Points, in no order, along strands that fork, close into loops and pass close to each other.
In the rows, zero is written as 128.
Points whose rows are less than 113 apart are linked; no others are. Some points are linked to none.
Q_898: [103 124  98 150 187  93  75 144 117 138 103 151 116 154 133 140  86  92
  84 191 111]
Q_944: [151 136 165 107 151 143 126 105 153  99 129 119 150 147  68  95 168 117
 144  74  62]
Q_568: [154 136  92 160 130 178 106  80 143  96 105 142 195  54 171 152 167 136
 119  96 143]
Q_408: [168 135 119 104  96 135 128 177 120 139 149 163 175  66 128 168 109 159
 110 129 160]
Q_362: [206 158 148 127 135 180  77 148  99 132  87 189 172 147 113 128 106 141
 139 136 113]
Q_722: [ 92 146 133 154 136 150 102 121 136  98  87 218 151 113 153 153 111 113
 104 120 166]
Q_878: [102 116  72 149 114  88 114 177 134 142 153 136 134  69 142 143 105 136
  94 148  92]
Q_708: [142 154 156 111  83 168 175 117 117 121 115 145 134 159 118 121 133 135
 174  95 163]
Q_733: [112 126 147 143 139 110  65  89 125  86 109 113  82 150 145 107 134 155
  73 159 141]
Q_27: [121 121 190 124 152 137 123  28 134 104 106 148 102 163 147 127 157 111
 116  99 189]
Q_180: [ 86 122 136  96 149 116 157 141 154 149 149 185 154 171 106 129  92  81
 148  95 139]
Q_227: [106 117 168 113 105 108 120 131 155 110 134 178 121 188 125 141 103 161
 106 109 177]
Q_677: [122  74 132 110 128  81 111 175 134 158 178 163 115 145 143 148  83 151
  96 148 169]
Q_960: [110 106  79 148 109  89 114 169 115 142 157  93  83  91 163 133 114 145
 102 173 115]
Q_186: [ 95 147 169  88  85 135 146 151 129 117 158 156 146  69  81 108 124 162
  94  98 126]
Q_121: [129 139  80 148 161  95 100 129 139 135 120  91 149 152 127 126 121 110
 135 139  42]
Q_987: [ 74 123 134 111 134 103 128 178 131 173 128 203 146 156 104 145  65 131
 157 121 119]
Q_48: [114 121 126 117 143  90 105 177 123 169 150  90 117 133  88  97 101 165
 147 147  43]
Q_24: [168 163 116 143 128 169 161  87 100 118 109  66 116  98 135 115 183  82
 165 130 121]
Q_369: [ 98  83 114 129 120  82 105 161 123 155 156  93  63 128 141 120 105 158
 111 186 118]
Q_650: [129  88  96 168 126 104 127  82 181  99 107 110 152 137 174 167 172 135
 132  83 104]
Q_748: [143 177 123 122 122 187 161  97 108 116 109 122 147  86 110 103 170  53
 154 106 128]
Q_552: [207 101 126 100 161 111 117 145 139 143 166  97 165 120 113 114 157 123
  93 143 112]
Q_817: [102 117 139 117 126 115 174 111 129 122 159 140  88 138 140 137 135  87
 107 116 210]
Q_864: [ 76  94 153 113  66  90 144 162 155 147 147 132  97 130 121 147 116 200
 143 111 151]
Q_256: [140 172 130 123 141 149 122 137  74 144 103 116  99 157 115 105  94 112
 133 187 130]
Q_973: [120 106  98 173 154  97 118  64 162  99 117  82 125 107 166 144 183 119
 114  88  95]
Q_502: [126  99 140  98 184 106 153 116 163 132 160 170 158 149 116 132 133  69
 116  88 161]
Q_294: [154  83 167  89 123 110 162 144 155 134 186 126 148 136 103 128 149 154
 114  95 148]
Q_925: [173 102 115 127 111 134 156 110 150 121 148 124 171  94 153 167 164 107
 105 116 180]
Q_242: [132 152 173  96  92 151 118 146  98 118 156 123 108  88  93  82 131 178
  80 133 136]
Q_766: [105 101 134 113 134  85 158 146 145 165 126 112  94 211 108 146  92 139
 197 139 111]
Q_399: [214 126 122 125  90 147 109 173 129 133 123 145 185  94 137 167 123 188
 119 134 135]
Q_901: [178 158  95 164 106 190 109 164  94 114  78 130 155 118 153 151 121 175
 168 146 119]
Q_12: [161 139 132 134 146 166  94 115 132 130 109 221 188 118 135 143 108  89
 114 118 176]
Q_457: [116  99 175  90 128  99 146 159 142 162 146 132 118 197  84 115  99 164
 182 108 100]
Q_675: [121 114 129 116 194 107  92 109 149 129 132 167 169 129 122 126 121  77
  90 131 124]
Q_872: [ 95 111 143 136 123  89 148 123 132  99 154  66  71 106 117 109 166 132
  95 132 102]
Q_511: [112 155 161  85  95 148 121 183  98 195 132 169 141 108  61 103  88 146
 174 109 116]
Q_479: [150  83 139 113 148  75  86 179 149 149 161 176 160 141 117 140  94 162
  91 145 110]
Q_107: [158 142 168 128 145 141  82  74 104  97 111 115  89 143 135  97 139 141
  82 167 159]
Q_561: [154 126 122  92  96 137 150 133 151 114 155 146 180  80 130 172 137 137
  92 109 173]
Q_350: [149 119 131 122 188 117 129  65 106 145 112  70  76 152 154 136 138  85
 116 177 166]
Q_587: [ 76 117  72 132 144  94 149 161 152 144 166 127 143  84 129 133 117  86
 108 138  97]
Q_393: [ 84 131  91 162 116 106 162 122 125 104 129  62  73 123 151 121 144 116
 125 130 103]
Q_603: [157  93 104 163 112 142 121  87 171  96 106 117 160 155 185 180 165 160
 158  94 155]
Q_550: [202 112 105 124 138 126 150 121 139 133 158  94 170 101 131 137 178 110
 112 125 125]
Q_250: [114  81  94 143 149  85 166 108 166 122 157 104 131 126 153 172 163  60
 125 121 144]
Q_980: [167 114 136 102 142 117  94 166 135 143 160 140 173 112  96 105 114 142
  91 137  80]
Q_666: [166 146 107 141 112 148 160 123  83 135 136  64  88  99 151 122 162  88
 136 164 152]
Q_762: [ 87 110  71 149 126  99 171 148 164 135 158 123 157 106 145 160 141  75
 140 118 111]
Q_752: [165 155  68 188 127 185  99 134  91 110  76 105 156 104 168 143 130 144
 154 158 108]
Q_173: [179 157 125 136 158 184  71 131  95 132  81 210 171 129 134 138 106  99
 131 145 142]
Q_109: [ 61 106 126 133  79 105 145 144 171 110 117 175 126 153 142 165 118 164
 139 101 155]
Q_155: [168 137 109 157  89 160 123 111 100  98 104  65  79 118 170 115 161 147
 127 165 171]
Q_521: [ 94 146 133 176 151 184  69  96 118  73  61 189 142 105 167 139 113 144
 114 141 164]
Q_764: [146 129 170  95  87 141 164 133 102 129 165 114 103  97 119 110 143 166
  87 127 187]
Q_207: [ 94 161 113 154 136 181 162  61 122  99  69 112 109 133 156 133 152  79
 185 111 150]
Q_729: [ 94 116 154 110 114  90 143 163 141 158 148 110 122 135  80  94 127 176
 176 110  71]
Q_265: [175 165 159  92 155 186 154 101  93 132 130 124 132 132  90 101 144  61
 145 113 156]
Q_718: [ 98 136 171 125 140 138 100  59 141  90 102 152 132 142 122 110 150 115
 113 100 121]
Q_608: [120 132 172  87 162 127 103 162 102 155 158 160 115 136  84  61  72 124
 108 145 106]
Q_290: [ 60 107 133 127  75  86 157 162 148 151 159 113 100 110 113 129 129 166
 152 104 105]
Q_185: [ 61 140 121 163 115 129 125 114 169  82  94 184 145 143 139 159 110 125
 130 113 141]
Q_900: [158 146 126 122  76 179 170 134 132 118 105 118 149 155 129 141 146 164
 201  97 140]
Q_586: [117  96 139 103 155  93 142 144 114 149 165  92  80 153 123  93 109 124
 117 166 133]
Q_66: [ 86 175  85 164 140 154 130 102 123 115  72 126 133 137 150 123 118 101
 158 134 112]
Q_624: [120 114  99 155  96 113 140 130 139 123 102  81  91 180 157 162 125 171
 176 133 106]
Q_469: [ 96 161 138  95 122 144 159 169  91 195 139 151 108 133  84  95  80 102
 193 122 130]
Q_995: [109 171 139 108 118 146 138 170  64 188 129 141  84 130 112 108  73 110
 167 164 156]
Q_883: [151 101 121 133 141 107 130 124 153 139 120 147 157 190 149 173 116 125
 158 127 133]
Q_259: [127 115 139 162 161 130 129  35 140 103 114 100 119  93 162 132 185  91
 136 105 132]
Q_58: [145 135  86 151  84 140 164 137 141 131 114  86 132 151 157 159 145 160
 188 114 115]
Q_843: [106 106 145 135 126  96  83 125 145  97 135 130 108 141 134 114 128 163
  62 147 118]
Q_859: [141 163 133 114 127 161 113 145 130 129 128 152 173 103 108 102 128 111
 110 124  89]
Q_499: [ 97 133  95 138 168  85  97 134 140 126 101 114 113 166 131 130  96 113
 120 167  64]
Q_243: [127 138 112 173 141 178  89  66 141  86  87 149 169  94 171 140 152 126
 135 110 149]
Q_519: [102 120 144 137 129 102 121 130 143  95 155  94 115 104 114  96 155 146
  78 118  79]
Q_102: [134 125 155  67 121 125 125 190 117 201 154 162 166  84  68 100  90 158
 131 120 128]
Q_512: [135 123 157 109 172 113 172 132  99 150 148  64  52 159  89  94 118 111
 133 176 120]
Q_70: [175 146 156 111 139 139 109 124  83 138 128 111  94 165 140 113 104 131
  98 168 172]
Q_808: [151 136 162  90 123 155 180 141 115 143 154 121 123 139  87  97 142  98
 160 106 147]
Q_228: [ 99 115 106 136 118  95 155 133 131 162 111  86  72 197 140 160 100 139
 187 160 102]
Q_327: [120 133 145 140 149 148 153  36 130 106 108 112 113 123 155 145 173  82
 159 112 171]
Q_413: [144 135  96 138 146 101 114 157 117 147 145  80 141 133 105 107 124 150
 145 122  23]
Q_75: [138 130 112 146  63 141 131 137 106 108 132  73  66 110 169 133 144 180
 123 163 164]
Q_886: [105 160 123 168 134 154 126  73 142  80  84 104 146 107 125  99 171 130
 126  61  59]
Q_971: [106  86 144 106  83  86 126 171 131 157 172 151  92 106 130 153  99 180
 104 133 197]
Q_59: [111 130 119 127 171 107  97 134 126 140 136 164 143 143 125 128  88  70
  80 167 140]
Q_716: [120 129 184 103 164 128 126  84 149  96 117 146 135 157  83 106 154 114
 117  81 106]
Q_978: [172 148 133 146 102 164 107 173  99 134  73 172 152 152 137 153  98 178
 174 146 108]
Q_428: [177 138 160 102 110 150 135 129  88 144 160 125  84 130 140 121 139 145
  90 142 220]
Q_306: [111 143 118 152 118 119 131 123 139  95 142 108 147  91 109  94 159 142
  95  80  49]
Q_588: [156 165 111 112 124 170 145 145 118 139 136 133 172  78  95 103 136  71
 134 127  96]
Q_809: [ 84 146  57 183 129 119 121 106 117 103  82  88 100 120 169 133 130 118
 121 137 108]

A fork is a point with three links, a tip a point with one. Leave the first point through the second and follow the links. Name the first fork or tip that comes.
Q_752 / Q_901 | Q_722
Q_808 / Q_708 | Q_729
Q_70 / Q_256 | Q_102
Q_250 / Q_762 | Q_512
Q_586 / Q_369 | Q_250
Q_729 / Q_457 | Q_748
Q_207 / Q_66 | Q_519
Q_413 / Q_121 | Q_987
Q_519 / Q_872 | Q_327

A piece is two or more points that can be reached from each other along the links. Count, over all rows, the pieces, the separate loops (a circle has one, a figure eight two, a Y none), the forks (points with three links) and the tips (points with one).
pieces | 3
loops | 1
forks | 9
tips | 13

Name the points in between on the shortest way along the links from the first point to the second, in order.
Q_995 / Q_716 | Q_256, Q_70, Q_107, Q_733, Q_843, Q_519, Q_872, Q_393, Q_809, Q_66, Q_207, Q_327, Q_27, Q_718
Q_925 / Q_971 | Q_550, Q_552, Q_980, Q_479, Q_677
Q_900 / Q_362 | Q_58, Q_624, Q_228, Q_766, Q_457, Q_729, Q_290, Q_864, Q_109, Q_185, Q_722, Q_12, Q_173
Q_987 / Q_521 | Q_180, Q_502, Q_675, Q_59, Q_898, Q_499, Q_121, Q_413, Q_48, Q_729, Q_290, Q_864, Q_109, Q_185, Q_722
